A landscape with many peaks, sampled at points; each row gives a point and its height.
A climber steps from a point to whichever of its 2 nearest points has the largest rise for the distance, and stops where none of them is higher. Distance is the straight distance between rows; heights are no part of it.
Feb height 3.28: [106 154  80 118 140 143  90 136 161 104 104 211 108 125  80 111  93  85
 131  77 125]
fip height 2.79: [135 137  89 150 157 112 145 160 168 127 166 121 108 119 126 120 132 129
 195 131 162]
vupib height 5.25: [162 170 146 150  72 141 163 106 117 110  90 119 121 116 126 131 190 183
 149 153 144]
Tupe height 2.76: [117 112 105 144 138 102 120 141 129 107 117 129 153 159 201 156 110 142
 102  85  98]
toran height 3.54: [138 149 123 125 155 220 122 133 152  88 158 127 111 150  97 143 109  83
  60 108 156]
Dag height 3.33: [148 110 152 116 115 172 111 108 143 107 156 129 127 177 136 180 112  84
  52 161 158]
Bol height 4.63: [ 61 126  65 158 147  92 128 119 142 178 134 140 167  80 132 176 116 140
 135  88 154]
relas height 3.82: [170 131 134 168 130 129 144 112 163  90 120  67 109 156 169 121 111  73
 174 129 134]
kam height 2.68: [122 110 117 114 178 161 121 151 163 120 135 185  98 147 102 132  93 110
  81 105 132]
folo height 4.17: [128 173 127 128  88 116 102 165  73 120 117 119 144 110 128  67 157 216
 107 113 105]
laro height 2.85: [139 158  93 150 142 108 132 135 156 175 125 139 111 101 120  93 108 132
 157 152 102]
vot height 4.46: [ 76  92 110 172 169 107 101 170 144 142 135 115 133  95 168 106 141 106
 152  92 140]
Notil height 3.35: [123 119 146  80 106 179 123 139  48 110 102 144 131 136  57  79 157 191
 121 150 173]
sig height 5.01: [106 147 118 108 105 136 147  88 110 101 136 173 147 103 142  79 160 139
 121 184 133]
sogi height 3.07: [ 65 142 124 121 106 133 186  62 102 167 134 148 147  48 143 124 126 122
 100 149 136]
Zoma height 4.32: [132  92 131  89 167 122 129 108 117 153  95 192 136 112 129  92 106 128
 121 204 129]
zuzi height 2.02: [139 122 139  98 151 174 133 144 144 166 121 154 117 120  87 117 155 135
 120 160 103]
Badok height 3.16: [142 118  76 124 145 112 124 124 163 172 112 152 129 113 125 138  93 109
 131 136 102]
Medon height 4.83: [104 141 153  97 146 152 131 110  66 128  73 171 140 135 120  86 122 162
  84 135  97]
Gusu height 2.21: [176 125 178 120  91 124 132 152 141 123 159  89 110 153 168 155 129 103
 180  70 113]
dova height 3.10: [110 138 127 120 167 146 138  97  59  91  98 104 146 159 104 155 130 187
 118 135 180]
Vogup height 4.61: [142 117 165 105  59 127 124 109  82 135 102  98  84 128  70 124 204 168
 125 148 141]
Tava height 5.24: [182 109 150 115 144 166 123 107 120 111  91  94 108 158 139 144 115 143
 115 139 110]
Rupi height 5.28: [139 148 135 147 132 137 106 125 179 142 116 191 106 152 140 193  90  93
  88 109 137]
nagi height 4.10: [130 162 128 127  81 142 113 135  60 130  75 124 138 121  92  86 147 200
 100  96 101]
bufo height 2.20: [ 43 115 123 127 106  84 104 163 139 138 153 203 155 110 168 115 152 129
 129  99 119]
sar height 5.36: [203 118 140  93 130 153 109 133 157 100 121 181  95 173 162 162  66  86
 111 138 156]
dofuf height 4.66: [161 108 135 121 152 135 136 110 188 140 118 175 125 130 144 159 106  89
 107 183 143]
gup height 4.65: [ 93 122 154  84 183 154 132 117  92 165  83 208 148 114 113  98  87 155
  96 164 120]
ritef height 1.53: [104 145 104 128 158 101 119 141  66 155 129  99 144 129  93  80 108 198
 108 101  79]
zute height 1.52: [ 82 102  93 122 172 143 113 122 143 111 127 153 140 111 162 120 112 105
  71 121 141]
rar height 4.03: [127 116  95  98 124 125 158  89 137 144 152 160 152 128 122 125 127  96
 114 170 165]
rakub height 3.94: [117 136 142 147 111 108  88 112  97 124  64  89 132  95 171  91 135 181
 107 142  77]
bas height 2.81: [ 93 158  91 144  99  97 136  88 116 124 130  86 167  91 151  73 120 102
 111 129 107]
gopo height 3.45: [138 112 143 119 134 210 127 111 152 110 143 109 103 138 115 178 138 102
  47 146 160]
Supop height 3.38: [177  99 106  88  99 191 127 115 110 106  98  92 119 142  84 101 158 129
 108 166 136]
rim height 4.07: [128 144  62 129 169 128 135  91 120 141  95 175 157 129  78 135  54  98
 115 103 162]
bav height 4.01: [118 105 116 109 197 112 125  91  85 136  93 136 127 131 115  93  91 128
 140 179 150]
Bezi height 3.19: [ 85 161 110 115 102 157 179 101 135 178 143 143 166  69 103 133 131 123
 103 116 118]
dizo height 3.27: [146 126 117 112 137 161 138 135 122 136 143  72 136 134  82 130 151 128
 100 111 103]
nav height 3.37: [ 80 161 137 138  84 150 161  87 157 153 144 146 156  98 101 145 154  72
  92  89 110]
lipe height 2.61: [ 50  83 110 124 113  66 119 138 121 205 142 151 154  81 156 138 130 142
 112 100 102]
ruzit height 2.52: [193  93 172 106 109 129 102 136 134 143 110 108 102 183 157 162  95 113
 116  91  71]
bara height 5.26: [122 134 136  82 100 135 110 107  64 115  99 115 125  88  91  34 137 170
 122 187 152]
zubak height 0.55: [144 156 125 165 115 130 171 137 184 168 152 116 127  97 128 147 166  91
 177 142 127]
nifu height 3.78: [129 119 173 129  82 111  85 116  84 129  69 113  99 123 140  94 156 202
 108 161  96]
Zufur height 3.12: [116 139 110  98 117 121 122 137 157 125 106 217 114 136 112  98 110  90
 133 108 114]
sofe height 5.10: [149 176 105 160  80 125 164  96 110 143  97  91 140  94 130 129 168 178
 121 169 131]
Nop height 0.44: [132 163  74 144 106 140 148 141 190 145 144 132 153 101 137 145 137  95
 141 108 118]
Zezuz height 4.97: [143 142 150 135  79 156 160 128 131 147 144 119 148 129 121 157 181 135
 122 124 125]
Zib height 2.98: [144 130 101 137 124 126 143 182 147 117 188  97 138 131 148 109 163 112
 173 145 158]
bekon height 3.31: [ 99 147 150 138  87 135 148 145 173 176 130 188 165  89 159 148 154 132
 104  98  88]
tavur height 3.20: [136 121 109 125 173 164 119 146 126 138 125  87  98 133  93 138 110 132
 114  95  94]
Fof height 5.06: [195 113 179  98 118 144 124 118 183 136 141 144 117 163 154 166  90  84
 115 160 136]
domo height 1.58: [106 162  95 109 148 125 144 120  49 157 126 123 149 115  73  95  96 169
 109 137 120]
komaz height 4.71: [ 96  98 102 153 142  65 113 150 139 157 159  83 137  93 160 118 139  98
 173 169 125]
zup height 4.33: [116 118 111 114 150 167 156  88  99 144 114 125 158  94 122 176 129 158
  75 144 157]
tasu height 2.67: [105 131  89 109 142  97 143  71  78 132 102 136 188 155  99 116  76 106
  92 127  98]
rit height 4.20: [ 88 134  77 135 170 146 135  99 140 151 135 134 135 120  53 159  88  94
 118  85 171]
mazut height 3.75: [173 149 158 120 102  94 151 149 112 166 167 121 116 151  89 151 156 165
 173 156 116]
fuf height 3.39: [150  90 133  71 114 148  98 127  54 105  66 135 149 158  74  79 136 178
 116 188 148]
Vik height 1.64: [167 113 179 144 143 199  95 120 174 113 126  93  46 135 136 168 116  78
 108 114 122]
zam height 2.90: [ 81 145 126 155 124  99 151  68  90 125 133  81 164  80 151  94 132 131
 131 146 146]
Bepir height 3.79: [210 141 136 118  91 107 129 120 101  97 124  84 122 142 160  90 130 159
 168 186 125]
kibis height 0.34: [178 139 140 145 107 184 146 163 185 148 132 108 109 110 148 134 144  86
 125  79  92]
gor height 1.78: [158 143 163 170 110 136 119 125 187 118 131 105 115 147 166 192  96  67
 126  71 113]
Mito height 3.72: [136 154 116 201 147 129 152 119 146  99 130  60 144 119 173 139 147  92
 184 129 151]
Mov height 2.24: [138 156 111 129 121  81 132 146 128 101 125 163 124 159 155  89 121 139
 167 148 114]
Zin height 4.22: [130 152 162 128 131  95 155 142 131 144 158 132 110 138 126 136 149 165
 176 147 131]
pafik height 3.59: [119 117  76 164 137 128  78 153 177  64 127 165 117 121 179 147 100  83
 138  78 172]
lutar height 3.51: [ 94 150 113 178 140 151 127 145 142 165 143  83 121  89 125 111 157  97
 145  91 108]
vus height 1.09: [193  98 152  92 145 138 121 167 127 144 147 131 104 169 110 155 122 148
 141 120 112]
voluv height 3.62: [148 155 118 145 129 189 106 138 146  74 145 151 122 165 159 149  86  92
  47  97 165]
segu height 1.95: [151 132 128 152 103  83 145  70 155 178  95 148 155 143 136 179  93 100
 104 119 109]
posif height 2.28: [165 101 103  95 167 122 141 150 117  91 115 151 147 172 132  88  90 122
 125 159 125]
duk height 3.15: [138 122 112 128  95 105 153 168 154 116 176 107 149 163 135 129 152  79
 144 105 123]
vil height 5.13: [ 90 177 136 136 152 116 125 120  72 135 145 124 114  58 103  66 101 196
 119 147 146]
puv height 3.50: [ 93 132  86  97 104 107 143 123 145 101 146 154 193 154 144 134 135  90
  89  99 134]
rigir height 5.59: [117 174 153 157 119 134 145  70 118  90  82 130 123 129 129 117 145 141
 126 115 110]
Lur height 3.25: [157 143 171 118 133 146 146 111  88 122 130 125 103 175  47 154 144 163
 164 127 152]
Vige height 4.21: [112 162 122 180 109  85 134 155 122 157 135 108 161  93 187 106 143 162
 144 155 122]
Peka height 2.35: [ 81 131 106 133 112 101 124 128 140 101 123 175 161 118 194  86 135 126
 116 113 117]
sumel height 1.30: [147  96 141  97 152  96 116 168 114 161 145 136 126 175  97 131 101 144
 151 101  89]
gatu height 5.67: [187 138 169 121 117 144 106 137 182 124 117 210  95 176 133 194  64 107
 115 104 141]
sab height 1.20: [165 134  88 113  74 171 130 152  98  87 127  93 120 104 123  66 188 177
 128 175 172]
zutu height 3.81: [ 91 132 127 145 126 136 106  83 168 147 136 125 114 136  74 146 110  60
  87  77 120]
Vun height 0.56: [152  92 156 134 161 141 145 162 187 144 160 111 107 120 158 169 146 103
 174 153 149]
vodil height 2.04: [116 112 162 118 100 181 118 130 166  95 134 125 132 122 162 117 180  74
  72 118 113]
sarez height 2.34: [162  95 140 125 107 121 129 141 136 114 139  88 124 159 172 135 102 104
 145  83  85]
Rizuk height 3.96: [190 136 126 157 122 124 147 118 125 100 127  51 102 125 161  92 141 120
 188 157 114]
Nusif height 3.43: [182  86 118  81 103 170 121 130  80  86  66 108 152 178  92 103 140 155
 108 166 152]
gutip height 2.17: [117  99 182 116  96 137 117 104 155  86 129  94 133 148 148 116 152  58
  98 133 106]
Kerog height 2.65: [162 117 123 141 141  86 102 157 126 157 146  82 104 123 144 101 106 158
 162 149  74]
Mena height 3.64: [122 134 109 204 146 141 127 157 156 138 131  56 137 101 161 129 147  64
 163  95 135]
Tisif height 0.22: [198  81 149 109  90 124 109 151  96 108 122  47 102 165 183 141 130 186
 178 127  83]
Kufi height 4.57: [100 176 139 157 118  58 133 155  95 128 161 134 160  92 156  98 143 203
 146 133 129]
Zenoz height 5.37: [156 164 162 148  98 132 136  95  94  76  95 111 110 144 134 140 174 175
 157 131 121]
Botig height 4.84: [ 69 136 135 180 167 112 113 138 123 118 131 127 116  98 164 113 134 150
 145  92 110]
Vogo height 5.08: [190 123 191 111 136 137 138  93 150 114 125 142  86 163 110 151 109  83
 139 152 135]
vur height 2.97: [ 71 135 111 158 105  94 164  73  82 171 150 103 154  42 142 102  97 114
 132 135 143]
Meno height 2.16: [168 109 110  99 156 120 138 161 111  79 149 148 134 207 125 132  78 131
 158 127 147]
kab height 2.44: [142 113 117 122 148 109 137 128 138 105 126 136 125 146 168  77  98 143
 136 160 100]
fimo height 1.84: [115 139 137  90 158 139 145 165 141 172 149 169  91 119  72  85 135 134
 143 123  91]
Gos height 1.63: [146 118 121 159 107 110  98 130 182 160 141 134 132 161 137 204 101  65
 110  58 101]
Motuf height 2.82: [160 112 136 116  90 137 101 143 153 110 187 128 117 180 157 178  90  69
 103  83 144]
Nanis height 2.86: [132 140 140  98 121 126 131 165 145 161 115 230 122 158 113 135 128 116
 133 108 115]
nep height 5.21: [102 150 142 116 124 120  97 117  55 118 130 112 120  61 105  32  99 203
 120 179 136]
Vezo height 4.31: [154 129 118 125 133 131 153 105 156 114 123 155 156 116 157 149 127 112
 118 181 152]
vosi height 3.70: [125 123 122 135 199 104 131 105 107 169 104 113  88 116  84  98  94 146
 155 151 129]
Vak height 2.88: [160 131  98 112 134 124 154 139 134 182 119 151 154 130 126 156 103 150
 116 135 107]
dupul height 3.71: [134 140  71 157 158 173 101 154 171  62 138 168 126 148 166 157  80 107
  84  87 171]
budev height 2.57: [138 156 106 107 129 100 157 120 130 203 129 198 156 128  80 145 118 144
 133 120 125]
zubi height 1.43: [122  85 147 145 103 115 107 154 181 170 155 129 140 144 166 210 132  82
 112  96 118]
Kuga height 2.22: [132 113 129 150 139 126 100 175 116 145 142  55 102  96 167 105 162 171
 159 136  89]
zuzez height 4.55: [106 115 120 143 174 144 145 110 129 157 131 106 143  98 128 162 122 136
 115 133 140]
Marop height 3.22: [129 185 142 110 115 105 145 136  65 105 139 166 142 148  74  68 142 170
 153 154 146]
Bamuz height 4.86: [107 132 143 107 127  83 145 141 123 133 167 162 142 174 111 137 150 138
 152 134 137]
nura height 4.85: [ 96 174 159 126 103 120 173  82 104  92 117 159 154  97 132 103 166 141
 149 176 163]
lepe height 4.11: [126 136 105 171 123  75 117 174 136 165 154  89 149  91 180  75 142 113
 155 135 104]
vopi height 2.93: [103 114 124 124  98  96 129 150 145 202 150 157 164  96 162 142 149 117
 121 110  88]
faf height 5.30: [140 131 139  88  68 143 118 124  84 128  96 133 115  89 120  49 159 187
  86 190 132]
delu height 2.80: [101 143 167 131 112 117 147 112 105  64 148 130 143 189 115 116 155 124
 144  91 117]
Semo height 0.05: [142 102 143 108  61  91 102 161  88  74 131  65 136 160 166  90 174 174
 142 159 113]
pob height 4.74: [156 115 173 105  48 159 134 112 124 132 111 114 110 143 105 170 186 150
 129 145 120]
Ped height 4.08: [114 132 158 174 110 145 122 125 100 122  88  79 133  97 197 123 168 168
 119 119  89]
Lalo height 1.10: [119 127 112 161 121  79 143 105 170 159 126 161 113  94 122 126 131  79
 190 170 164]
Dedev height 3.04: [104 176 161 129 114  93 145  98  67  84 131 162 141 170 119 102 136 143
 145 129 136]
bil height 1.24: [156 115 115 104  93 173 137 168 104  93 133  79 111 122 130 114 198 189
 143 137 150]
zilok height 1.14: [ 72 122 152  94 155 107 132  89 123 149 128 217 119 125  88 153 104 104
 116 128 176]
Voro height 1.59: [139 140 101 149 125  73 130  90 170 170 112 160 142 127 105 215 107  95
 148 119 134]
pizaz height 4.04: [105  81  89 160 163 118  70 178 171 116 142  98  98 114 148 112 115  76
 156  87 136]
Sivus height 0.81: [130 155 127 168 123  75 143 137 157 180 163 107 102  96 108 121 150  96
 198 174 142]
Nitiv height 2.36: [136 121 180 141 109 129 107  95 163  76 143 113 113 189 125 141 135  57
 103 113 113]
magal height 0.73: [182  97 115 114 164 145 141 166 182 150 175 120 100 131 149 204 111 120
 165 128 156]
koner height 1.45: [129 117 131 108 159 100 110 178  80 139 149 114 122 168  90 108 114 179
 122 101  95]
gede height 3.17: [116 103 154 125 184 112 113 115 133 156 112 133  72 139  91 108 110 113
 152 140 106]
Tomu height 5.09: [147 122 143 117 138 163 120  82  93 108  60 112 130 144 121 149 128 147
  83 128 110]
Dunom height 2.15: [145 148 160 115 126 147 138 104 112 152 108 130 118 115  95 107 135 145
 123 163 103]
tadez height 1.31: [114 118  76 157 119  79 135  85 178 167 124 143 145  95 139 191 111  90
 171 145 176]
Ritof height 4.39: [ 74 159 159 138 111 135 144 100  82 125 149 104 116  92 108  99 172 174
 131 126 151]
vuvum height 2.07: [146 130 105 138 124  79 137 171 107  89 158 134 156 183 148 109 102 143
 172 129 122]
Damos height 3.01: [147 119 125 105  99 143 130 159 165  99 185 118 137 188 107 132 126  61
 111  93 136]
Fesi height 2.91: [142 110 122 122 136 136 131 139 110  72 131 109 151 170 196 158 140 186
 111 113 123]
sikez height 3.49: [152  96  80 125 143 111 116 138 176 136 131 132 126 139 114 161  97  88
 136 120 148]
Leva height 1.57: [192 104 169 109 158 191  93 145 152  89 135  97  42 153 144 144  85 103
 141 103 130]
nezo height 2.58: [105 139 177 151 109 104 136 105 135  70 132 124 126 188 113 121 126  64
 133  97 126]
fum height 1.94: [123 111 166 177 104 134 101 168 168 108 156 106 116 152 162 170 127  41
 145  76 135]
Tisa height 4.96: [140 109 165  93 127 170 109 111  77 112  48 160 156 161 124 134 113 155
  74 155 113]
Fizo height 2.47: [ 89  94 143 103 181 142  87 152 177 134 132 178 108 131 107 149 114 116
 108 103 126]
Giv height 5.17: [ 78 127  71 150  81  63 116 134 140 123 142 190 172 110 128 151 141 120
 174 119 159]
Gepoz height 2.10: [152 116 166 131 104 134 115 192 168 117 187  90 122 163 165 163 123  67
 172  49 126]
videl height 3.68: [ 84 105 109  87 131 125 155 108 107 122 151 139 196 141 141 146 112 127
  66 126 145]
Rugen height 5.38: [103 110 105 115 183 148 130 157 143 144 155 151 108  79 118 101 127 145
 131 152 153]
Vala height 4.36: [ 91 148  71 156 146 127 154 135 147 163 153 141 134 101  80 175 124 113
 121  83 156]
mimug height 2.55: [117 114 137 104 154 116 138  85  87 170  88 164 159 164 106 139  70 120
  84 134 108]
Mopil height 1.35: [154 113 138 112 125 134 106 170  66  95 133  90 116 161  89  90 144 195
 135 116 107]
lel height 0.40: [155  97 162 113 138 166 127 170 162 114 165  90  73 127 129 139 156 117
 169 131 135]
konas height 1.97: [ 69 131 170 131 123 105 129 125 161 147 161 173  93 119 117 120 168 109
 174 124 135]
ker height 2.96: [174 107 107 135 159 144 139 131 154  75 145 136 152 174 175 178  81 129
  97 147 163]
bofun height 5.86: [ 64 107  77 111 149  96 128 140 149 164 153 163 130  82 130  89 133 117
 128 131 143]
fugu height 3.85: [138 122  55 138 184 135 102 148 165  97 107 185 140 135 147 162  64 125
  99  96 157]
nekom height 3.84: [ 98  88 105  94 147 117 156  93 113 124 152 139 173 151  99 130 125 101
 104 146 155]
seseb height 0.96: [ 58  97 112  99 142 124 122  91 125 131 126 207 135 104 102 142  91  79
  85 119 182]
luv height 3.77: [124 103  59 154 144 101 102 154 177 125 128 115 124 129 142 139 108  92
 172  81 115]
nitu height 4.05: [114 137 131  96 138 167 162 108 128 154 116 172 177  97 138 188 158 166
  72 127 130]
Patif height 2.32: [125 142 145 137 115 111 139  77 123 168 106 113 107 101 108 101 144 106
 117 161  94]
pel height 2.94: [ 97 152 124 154 127 107 147  82  77  82 112  67 157 114 144 113 138 178
 118 146 153]
megat height 1.68: [ 78  94 119 140 172 178  79 141 178 107 130 151  94 107 176 144 107  88
  75 119 154]
Ribos height 3.48: [192 137 132 103 116 115 111 145  81 171  79 109 119 134  96  91 101 181
 147 168  80]
gakas height 4.29: [141 191 115 145 103  98 144 166  89 105 131 109 157 125 140  92 145 206
 126 140 136]
num height 1.49: [193  96 168 105 128 206  99 137 147  93 116  91  47 124 142 133 143 140
 146  87 106]
mim height 2.64: [201 113 162 106 102 138 109 147 145 136 162 114 117 174 167 194  65  98
  99  65  91]
kidil height 3.44: [121 133  67 131 128 136  85 162 192  79 132 202 105 131 111 131 103  86
 133  96 177]
zini height 1.69: [112 158 129  94 156 131 119 150  90 159 142 163 103 110  82  54 131 149
 134 154 119]
som height 3.14: [144 128 163 116 147 166 133 113  64 108  77 107 122 168  73 163 136 183
 140 126 157]
voru height 4.09: [ 74  80 124 168 169  99 120 130 152 127 137  83 139 113 185 118 159  88
 142 147 151]
korod height 2.37: [ 66 141 156 139 138 118 142 122 142 143 155 135 102  72 147  81 166 117
 154 148 156]
Fuso height 3.67: [105 153 154 125 115 145 156 116 158 153 119 176 145 107 148 188 151 152
  87 103  95]
Gezim height 5.19: [127 129 107  84  91 139 131 113 112 112 111 152 149 121 138  56 145 150
  80 181  99]
tipa height 3.32: [147 112  96  95 115 175 146 107 127 146 122  50 141 119  79 108 164 108
  94 159 104]
tig height 5.46: [183 120 159 116 131 134 122  94 133  86  90 124  92 161 125 124 100 115
 152 134 112]
vilo height 3.63: [235 129 106 120 116 147 148 123 111 106  82 102 138 146 151 121  99 170
 157 174 126]
givu height 3.98: [108 113  51 130 179 121 103 108 141 115  90 199 160 130 115 155  48 103
 103 102 151]
fadod height 4.06: [ 85 158 187 157 134  93 153 106  94 128 155 121 125 117 123 149 159 163
 151 150 148]
Fotu height 1.61: [118 157 121 104 168 162 125 146  64 167 110 153 142 128  56  64  98 160
 117 138 112]
ropo height 1.29: [156 101 105 101  94 149 103 186  88 123 132  65 105 115  93  98 168 203
 120 138 135]
ket height 1.50: [ 78 140 149 127 123 112 147 109 164 140 159 207 115 114  89 154 140  93
 152 117 173]
bof height 4.23: [104 120 131 169 137 153 135 150 110 118 128  71 158 100 189 155 167 159
 123 109 120]
bot height 4.90: [105  99 105 144 201 131 134 143 153 152 129 129 110  79 131 165 128 157
 147 144 147]
pinok height 0.89: [171  83 144 111 166 113 130 172 156 148 164 123  95 169 112 203 103 110
 154 117 139]
Maf height 4.70: [126 141 138 155 119 120 140 122 128 153 155  65 124  56 144 100 171 137
 155 204 159]
dolo height 4.91: [136 167 128 156 103 104 140 121 105 129 130  87 147  81 127 108 166 189
 145 198 180]
tez height 0.14: [166  63 153  94 112 111  98 144  90  73 140  56 114 156 170 125 147 177
 139 137 124]
gabok height 5.18: [ 75 151 129 160 185 110 124  93 118 124  96 120  98  99 125 117 109 127
 148  96 122]
sek height 4.02: [ 77 140  96 172 150 143  99  89 164 135 119 140 117 123 106 173  92  82
 104  73 147]
lef height 3.02: [116 113 114 147 143 118 128 119  82  71  98  92 136 158 142 138 151 201
 111 140 140]
Luzuf height 3.60: [ 78 137 129 125 119 121 139  57 156 148 137 143 144 111  98 133 114  52
  77 100 126]
suta height 2.60: [ 94 145 114 167 149 105 132 152 150 119 151 133 103 101 126  73 146 114
 198 131 147]
kiz height 3.41: [157 152 159 111 121 123 131 142  90 148 150 117 102 146  41 115 157 169
 167 161 143]
Gile height 4.64: [110 138 137 122 104 138 149 159 112 169 161 109 170 109 125 163 186 177
 107 123 134]
muk height 3.52: [201 115  97  76 111 152 128 147  93  97  95 111 166 147 132 119 120 171
 123 167 119]
logov height 1.70: [163 142 173 158 116 186 121 116 163 120 109  74  91 141 143 189 121  82
 118 100 105]
Tir height 3.18: [171 134 137 115 123 104 103 164 107 189 137 107 115 123 101  98 114 181
 126 158  65]
zafi height 1.83: [ 91 103 164 149 178 168 101 144 166  90 140 123 104 110 205 137 129 121
 110  99 125]
Ferip height 0.29: [187  95 144 110 107 160 129 168 132 120 145  50 100 137 156 157 154 152
 176 131 113]
tuv height 5.39: [ 92 113  78 131 132  74 139 158 138 167 177 122 147  89 123 110 144 133
 151 148 137]
tizag height 2.27: [140  98 143 131 126  93 133 100 123 150 109 146 146 172 130 167  85 109
  94 117 103]
Kom height 4.16: [157 137 159 166 101 117 119 129 131 127 132  45  92 106 141 106 178 118
 187 138 118]
Funos height 0.31: [181 140 122 128 103 201 138 163 169 113 164  84 123 122 132 161 139  90
 133  74 128]
kegis height 5.40: [ 96 160 127 157 179 147 158  58  98  94  68 115 104 112 129 128 115 141
 109 111 126]
Rudu height 0.38: [135 146 115 144  85 158 141 142 195 164 129 131 123 107 144 123 139  63
 131  95  81]
domop height 3.29: [133 146 135  70 130 137 128 159  37 114 134 144 159 153  43  69 137 170
 145 155 142]
non height 3.69: [146 130 164 108 110 130  97 103  48 104  50 123 103 139 118  98 135 190
 123 151 108]
giz height 3.30: [ 91 133 102 136  94  98 142 167 160  90 178 131 178 152 133 123 149  92
 124  93 149]
fulu height 2.89: [152 132 125 116 142 164 132 139 168  81 135 157 110 141 136 115 114 103
 110 106 116]
sagud height 4.92: [ 72 172 114 148 146  69 117 137  96 157 133 149 128  85 126  89 108 179
 143 121 136]
peb height 3.36: [ 79 172 117 161 128 122 141 129 117 185 166 119 110  68  97 122 143 140
 154  71 113]
lozuz height 2.69: [127 114 130 126 150 128 124 137 174  99 125 130 109 149 155  98 126  90
 127 137 112]
lelo height 2.59: [ 92  72 138 126 170 107 104 129 147 154 140 137  89 133 108 130 127  99
 145 103 121]
roka height 2.56: [107 147 120 145 129 103 121  96 136 188 123 139  94  86  96  78 110 112
 148 127  98]
mufo height 4.45: [128 117 160 160 100 123 128 144 132 132 138  73 126  87 158 105 188 112
 165 181 125]
Dak height 5.70: [ 86 133 109 132 116  56 136 152 155 133 155 171 148 141 127 157 140 132
 165 106 167]
makim height 5.15: [156 117 178 107 139 128 109 114 101  82  99 141 125 196  97 113  87 123
 138 132 110]
Tor height 4.87: [139 136 178 103 175 147 128 111 104 110  82 183 112 189  96 142  94 127
 124 147 130]
pul height 3.61: [173 139 140 123 103 140 105 118  55 143  57 128 134 156 102 120 104 188
 131 155  93]
luzar height 4.52: [107 136 147 119 100 140 133  79  82 107 104  91 116 127  71 121 176 150
 130 130 146]
velen height 3.13: [148 104 128 126 131 135 128 126 156 108 154 140 148 172 147 212  98 108
  81 147 158]
temeb height 2.75: [101 126 100 129 114 102 142  71  84 128 116  96 166 119 119  98 103 103
  80 131  91]
Desa height 4.37: [103 132 117 144 128 138 136 175 132 148 164  92 178 104 177 152 170 134
 120 105 115]
Pevi height 4.56: [131 158 178 127 125 120 164  75 130 113 117 177 139 125  99 148 153 127
 141 158 161]
gariv height 4.89: [ 84 112  49 118 105  80 102 134 136 158 112 168 173  92 118 172 108 133
 154  85 140]
gevo height 2.54: [101 134 106 152 115  69 125 130 156 111 106 168 164 132 206 143 125 116
 128  96 123]
ded height 1.93: [119 126 170 156 129 185 119 145 175  90 130 117 110 100 194 136 164  94
 102 119 126]

Where does a climber stop that starts at each point below?
sarez | gatu
lutar | rigir
zilok | gatu
gevo | Dak
Nanis | Dak
velen | Dak
vodil | Nusif
Kerog | Zezuz
tez | koner

For each start below, name every point that the climber comes to, in order.
Peka | gevo > Tupe > Fesi > lef > dova > som > Lur > kiz > mazut > Zin > Bamuz > Dak
zafi | ded > vodil > gutip > Nitiv > nezo > delu > Dedev > Marop > domop > Notil > fuf > Nusif
zubi | fum > Gepoz > Gusu > sarez > ruzit > mim > Motuf > Damos > duk > giz > puv > videl > nekom > rar > Vezo > dofuf > Fof > sar > gatu
